Each row is a point on a tangle of strands that fork and nearly touch. The rows are in no order.
In the rows, zero is written as 128.
Two points are linked if the straight distance between their rows is under 120. Some points are linked to none.
tifad: [154 134  81 142 106 166 140 110  88 125  54 146 100  84  95 195 116 131
 138 196 110  80 161  93  25 117 175 201]
pegu: [126 158  93 155 111 144 115  97 102 137  64 134  81  99  84 174 124 121
 123 204  99 109 146 116  42 116 211 201]
fek: [163 151 144 188  81 140 107  73  90  86 125 142 117  76 130 105  32  90
 101 139 107  91 139 114 105 112 163 182]
gide: [111 133  99 135 115  98 187 143 129 118 155 169 103 113 156 150 113 127
 163 130 129  75 109  83  96 143 153 118]
gimiv: [171 122  86  79 154  94 186 164 141 117 136  84  95 147 143 120 153 170
 104  90 153 116 162 114 122 170  61 117]
vuvu: [108 160 145 137 123 128 110 147 132 102 154 174 133 108 148  74  75  82
 127 111 132 119 133 117 133 143 118 123]
rur: [118 120 146 128 101 116  76 130 152 102 179 158  91 146 128  59 109 133
 116 107 134 180  72 124 114 125  64  63]
fesuf: [196 147 137 121 116 139 107 173 129 133 172 128 101 139 139 119 115 147
 105  89 186 128 147 116  81 152  68 114]
gab: [130 152 119 110 137 107  88 104  79 113  78 113  96  93  91 163 123 117
 147 167 121 145 152  43  88 120 100 198]
zegal: [147 162 129 110 129 115 130 186  80 150 134 135 114 141  94 163 159 121
 104 119 184 103 127 118  95 119 101 134]
Kup: [110  87 131 110 140 138 179 147 190 188 115 108 133 152 132 112 155 150
 170  84 143 166 116 141 180 159 106  65]
Mopu: [ 97 154 139  60 142 140 151 127 130 102 112 106 165 121 144 160 138 110
 118 110 111 132 164 135 168 143 145 132]
vobe: [100  93 126 131 131 123 100  52 160 124 130  76 170 102 147 109 124 126
 138 140  85 162 131 137 180 116 118 150]
fis: [115 164 139  89 134 109 100 128 101 122 110  97 146  89  97 150 120 111
 107 125  99 142 108  97 138 138  71 169]
porof: [138 126 115 151  90 114 134  87  96 130 148 126 132 130 130 189 163 151
 121 172 111 102 106 133  74  95 189 159]
nen: [161 113 128 133 153 143 107 120 115 126 131 107 112 179 135 160 169 161
 107 107 162 151 170 173 111 105 186  99]
bokab: [164 141 124 147 156 150 141 163 130 124 103 113 148 111 150 113 114 160
  95  91 123 107 182 158 132 166 104 151]
kif: [ 75 128 132 150 177 127 138 159 160 106 116 163 123 146 122  69  99  80
 146 129 112 133  94 132 195 148 132 134]
bog: [149 157 176 109 131 123  92 105  83 116 140 118 137 193 102 164 146 131
  83 106 131 150  51 147 120  85 126 123]
gen: [102 116 139 150 138 135 145 171 174 141 139 172 162 124 143  70 102  73
 173 132 117 132 107 144 192 154  96 102]
fonor: [155 106 105 157 154 109 180 190 118 136 128 129 162 131 119 129 132 112
 119 150 109  80 101 160 166 149 146 138]
sib: [169 167 166 128  76 153  77 103 122 132 175 159 137  91 157 105  80 109
 112  98 150 128 162 123  74 100  77 129]
fupe: [113 104 119 186 155 134 105 157 160 170 124 126 150 126 112  78 131 140
 138 128 119 163 101 151 166 131 113 127]
zigid: [ 84 152 131  82 151 143 158 140 155 110 124 114 134 132 143 126 131 127
 130  88 121 132 144 114 174 165 107 109]
Tata: [136 135 118 116 105 139 165  94 104 114 136 119 138 146 121 222 162 149
 108 189 121 103 119 153  82 113 211 126]
Nat: [144  82  97 123 141 118 183 161 176 158 136 113 171 124 158  97 138 136
 167 132  99 102 156 165 190 141 114  82]
Guv: [ 95  95 107 197 143 101  81 130 138 169 127 125 134  84 108  67 134 113
 147 155 106 138 109 128 151  90 103 145]
laka: [126 130 122 141 177 121 169 202 175 124 106 154 101 152 140  59 130 155
 117  87 118 121 129 136 163 171 115 114]
Goro: [169 146 120  99 139 137 184 168 124 106 122 112 152 122 157 154 116 142
  94  95 132  86 193 148 133 171 112 146]
Noluk: [170 128  82  92 102 160 149 119  98 119  65 112 138 111 116 209 121 124
 135 174 116  88 203 107  45 114 154 197]
putif: [137 123  94 166 156 118 108 148  92 116  83 108  91 128 117 126 139 146
 119 130 131 119 165 128 107 107 171 187]
toge: [107  84 126 162 134 127 114  66 176 147 106  81 182  97 157  90 127 131
 155 143  83 140 178 171 200 114 134 123]
noni: [136 137 123  80 128 151 120  61 151 164 123  77 128 102 138 153 159 176
 157 109 154 165 198 110 124 122  87 125]
Tafop: [177 139 120 101 129 108 138 159 133 107 169  97 114 136 153 110 112 158
  99  85 153 135 150 122 110 167  74 117]
zuf: [134  81 128 130  86 117  81 118 162 108 183 166 108 131 154  33 110 145
 124 125 118 169 116 130 125 159  76  74]
Nizo: [ 87 115  72 102 152  94 125 117 108 123 106 111  88 134  94 165 164 150
 135 154 129 142 120  93  97 117 144 174]
Leli: [ 90 152 137 108 136 165  96  71 146 164  82  93 136 105 132 156 162 164
 155 126 124 190 214 123 138 127 134 134]
tel: [ 91 131 155  99 143 131 109  98 122  99 128  95 155 148 122 142 121 114
  98 120 110 163  66 133 173 114 135 136]
gef: [165  93 130 107  77 107 102 135 152 103 209 167 116 104 157  53  97 124
 119 131 126 128 114 127  92 156  98  80]
Zamot: [107 132 112  64 142 100 110 106 105 122  87 112  75 140 102 177 156 139
 158 156 145 152 155  67  81 103 111 179]
bor: [163 149 159 147  82 148  93  88  82 110 151 151 127  97 154 126  59 104
 118 121 143 110 161 110  80  98 138 152]
tutuf: [168 127  80 124 142 163 136 126  92 134  60 118 131  89 119 149 109 126
 140 148 129 105 225 103  73 108 133 189]
Dotok: [110 106 117 204 131  87  92 104 122 132 138 145 124  95 121  89 104 105
 158 162 122 123 115 124 123  91 147 158]
sefi: [158  78  83 121 147 114 197 187 145 172 101 119 154 135 152 113 154 142
 148 130 124  79 158 165 160 126 145  80]
dami: [ 56 139  95 103 128 103 138  86 122 110 106 129  74 147 100 191 162 163
 145 169 126 129  83  68  97 139 161 160]
dudi: [ 92 139  73 162 130 132 135 113 111 138  68 116 114  90  82 144 143 116
 137 214  79 115 147 152  86 102 210 189]
givu: [102  99 113 166 167 106 135 155 129 105 123 161 113 140 107  81 113  93
 171 143 123 119  61 125 178 134 157 137]
vosil: [106 181 126 106 125 115 112 113  98 119 101 121 122  62  93 149 111 113
 133 152 100 128 112  48 114 126  77 180]
Doke: [148 147 139  78 127 142 132 114  94 132 143 104 139 114 131 196 144 124
 119 134 143 135 185 104 103 120 108 156]
ded: [103 141  77 126 118 126 190 142 102 118 118 165 124  80 142 148 101 137
 168 147 142  53 167  96  77 129 161 152]
vina: [140 116  90 176 158 125  90 132 114 141  97 119 104  94 129  97 120 146
 142 111 136 130 185 120 121 121 130 158]
fovog: [152 113  97  82 145  89 179 179 105 124 113 109  70 172 113 153 176 153
 107  99 184 130 122  91 123 171  90 119]
Sop: [102 116 132 108 142 163 176 119 174 163  95  89 166 134 138 140 160 187
 151 107 114 161 157 154 182 160 116  96]
Puzav: [119 104  98 164 108 117 211 152 134 131 147 172 142  98 152 133  91  99
 180 167 111  50 104 118 124 134 160 124]
topad: [114 130 168  90 134 127 117 107 107 134 162 103 168 169 111 162 129 118
  92 131 123 156  28 141 138  97 120 124]
Tak: [142 108 126 134 117 139 117  88 149 158 152 100 159 118 154 144 139 147
 137 134 129 140 173 178 141  96 163  90]
nobun: [146 106 141  66 127  98 171 137 143  91 157 130 102 176 150 148 133 126
 125  81 145 126 105 135 156 153 163  81]
Zak: [118 130 179 148 121 145  86 116 168 112 157 174 119 173 126  57 104 124
 133  96 127 184  68 141 137 119 102  76]
digi: [147 138 115 139 144 113  79 115  96 130  76 118  89  95 108 119 118 127
 147 131 127 156 171  72  97 107  90 173]
Kez: [135 172 148 122 106 125 161 139  75 128 139 136 130 145  90 223 170 134
  74 170 131  79  82 106  86 142 138 159]
gar: [132 124 128 177 128 115 124 104 115 104 136 127  95 136 116 169 128 151
 122 169 122 108  79 137 109 101 220 161]
lefam: [ 90 169 141  92 131 133 144 148 134 126 152 165 129  99 140 105 107 104
 145  79 143 107 176 117 140 146 109 110]
Sisok: [103 170 163 173 134 150  93 186 127 117 147 164 145 111 104  74  90  83
 114 128 125 122  90 137 151 118 109 119]
ven: [113 135 176 160  92 146  50 101 155 126 161 157 164 122 115  62  86  78
 128 151  94 156  65 152 158 113  79 113]
Kobar: [123 121  81 146 120 146 161 125  98 129  88 126 150  70 123 144  92 120
 146 145 130  76 187 107  78 113 137 168]
Pid: [135 102 132 108 132 100 150 122 171 105 167 146 115 150 158 106 116 119
 143 102 135 131  91 129 161 140 145  86]
Bur: [136 109 136  89 147 130 151 149 132 118 126 144 120 184 151 160 163 115
 135 111 161 124 112 158 165 122 202  99]
gug: [115 127 153 101 102 108 187 104 120 119 153 159 103 175 123 202 155 115
 117 125 145  96  37  92 115 129 162  93]
bidu: [148 149 146 157 125 150  98 172 147 122 118 120 142 112 134  91 110 152
  96  95 116 144 154 139 145 175  96 123]
vip: [135 145 118 153 132 122  98 108  94  92 105 119  85 138 124 141 137 139
 112 152 122 133 144 150  97 105 219 173]
vurad: [125  93  86 200 121 103 196 143 140 112 130 160 128  90 130  86  84 125
 154 178  97  45  96 114 131 141 155 150]
giso: [127 137 137 133 151 136 119 198 167  99 111 123 129 137 128  61 109 150
  88  93 115 153 117 133 168 181  82 102]
pebir: [125  91  80 128 145 126 170 168 121 168 110 115 124 140 127 143 182 147
 132 119 144 102 171 160 124 128 148  93]
fir: [138 109 118  95 105 130 143 101 121 125 141 105 158 142 144 186 155 140
 135 164 117 118 148 184 139 101 187 108]
gotil: [130  89 119  79 146 117 159 164 118 145  97 123  66 194 116 136 187 141
 109  64 181 148  91 116 148 151 121  83]
taf: [140 163 173 119 116 163  60 107 154 102 116  85 147 122 116 111 109 153
  80  85  96 194 103 141 158 158  63 116]
Fup: [103 101  90 188 145  82 173 158 128 133 140 158  94 130 106 106 124 122
 166 172 111  86  61 105 134 127 168 144]
tifa: [ 81 156 171 150 148 143  76 121 144 138 137 151 171 123  98  84 107  81
 142 143 116 150  77 134 170  98  96 123]
lega: [163 119 155 127 130 115 109 115  81 125 161 111 118 185 132 175 158 139
  93 123 167 139 103 148  98 103 159 123]
vuv: [ 74 137 120  93 118 113 182  97 119 110 128 162  88 172 111 207 174 153
 128 154 133  94  63  78  86 143 162 121]
dedu: [154  93 121 157 117 102 148 148 139 124 166 164 111 139 158 104 112 105
 167 119 142 106 128 148 131 131 149  93]
Mezed: [129 132 141  79 123 121 120  97 121 158 160 104 136 131 127 164 162 156
 130 119 157 148 146 108 115 111  92 111]
Tavak: [155 118 144 166 123 140 129 144 125 165 164 176 136 132 160 107 111 115
 155 115 165 114 141 156 116  82 161  91]
ludin: [115 150 175 130 102 114 151 104 106 121 167 166 141 171 109 185 139 122
 115 152 117  97  11 114 107 114 140 112]
Sog: [149 138 156 195  96 124  69  67 117  99 110 141 129  83 129  58  59  80
  97 146  90 127 147 131 137 108 123 161]
vosus: [116 172 161 102 112 137  74 110 131 107 101  91 155  85 113 118 105 104
  80 107  80 170 118 115 159 143  40 141]
voz: [145 173 169 143 115 151  64 137 147  98 124 126 118 133 121  98 110 162
  99  92 118 187 130 125 132 145  67  95]
nam: [134 126 169 138 120 149 102 104 153 152 157 114 146 131 149 113 126 155
 145  96 128 160 168 158 135 117 133 105]
fari: [102  87  80 107 146 102 149 139 123 158 101 123 105 158 123 153 185 142
 132 155 159 132 144 150 104 112 181  94]
Reteb: [ 83  80 130 162 166 145 138 152 167 179 112 113 132 170 112 105 157 160
 150 102 129 180  98 137 184 141  99 103]
serig: [110 113 154  87 142 122  84  63 150 109 134  72 152 124 153 123 113 138
 108 101 111 175 105 127 168 125 115 134]
vab: [ 88 131 145 125 154 168 115 103 149 167  84  82 164 116 114 141 163 157
 132 119 101 185 166 140 177 131 139 132]
Zitis: [146 103 152 137 149 152 119 116 147 126 136 133 119 194 149 140 159 148
 142 106 147 166 143 177 152 112 205  90]
Zakem: [112 139 156 194 103 127  88  87 135 115 138 137 147 104 126  69  84  67
 136 166 108 120 111 148 157  97 147 164]
Kigeg: [137 188 162 106 129 123 140 173  51 118 125 141 127 156  90 190 152 106
  86 124 154  99 107 110 112 139 131 153]
vebo: [150 138 158 144 101 137 122 123 139 183 181 147 142 125 156 112 137 133
 134  90 173 134 129 148 108 105 110  80]
noga: [100  67  97  79 143  98 157 147 122 148  84 103  98 190 110 155 215 124
 113 119 179 125 105 134 123 140 153 101]
musu: [165 144 136 114 129 152 125 175 104 155 147 127  97 160 125 159 167 140
 114  93 194 122 166 115  91 133  88 114]
Mobi: [139  94 117 149 136 135 165 169 178 172 135 160 159 130 160  68 136  96
 178 126 108 113 139 159 184 148  99  87]
gope: [168 147 153 111  57 135  81 107 128 117 208 146 140 106 147  86  87 117
 104 122 138 140 111 133  75 137  68 101]
Pifal: [ 99 129 142 149 133 146 132 109 163 137 116 122 197  95 141  91 106 100
 143 138  96 110 188 158 201 131 128 141]
lunor: [175 151 122  79 122 162 152 154  92 130 108  97 167  99 138 193 117 120
 107 109 137  98 211 129  95 141 102 162]
nogo: [132 137 173 122 111 151  86 122 168  95 181 159 157 160 137  73  92  80
 136 144 111 174  35 163 165 120  85  83]

Follow the links from the first point to the second, and from the first to the third. Name the last point that the two ways share.
laka / Leli / Pid | bidu
Nizo / topad / lunor | gab
vosil / Mezed / laka | bidu
gug / bidu / fir | gab

A fork is a point with three links, a tip a point with one. Leave the first point through the second and follow the links. Name the first fork or tip that comes.
Kup / Reteb | Mopu
Fup / vurad | dudi
fari / noga | Kez
lega / bog | Pifal
Tata / porof | gab

Name the points in between on the shortest way along the links from the first point to the second, in order.
noga / kif | fari > pebir > sefi > Nat > Mobi > gen
giso / fupe | bidu > bokab > Goro > lunor > Doke > Mezed > noni > Leli > vab > Sop > Kup > Reteb
Zamot / Goro | gab > vosil > fis > vosus > taf > voz > bidu > bokab
Kigeg / gotil | zegal > musu > fesuf > Tafop > gimiv > fovog
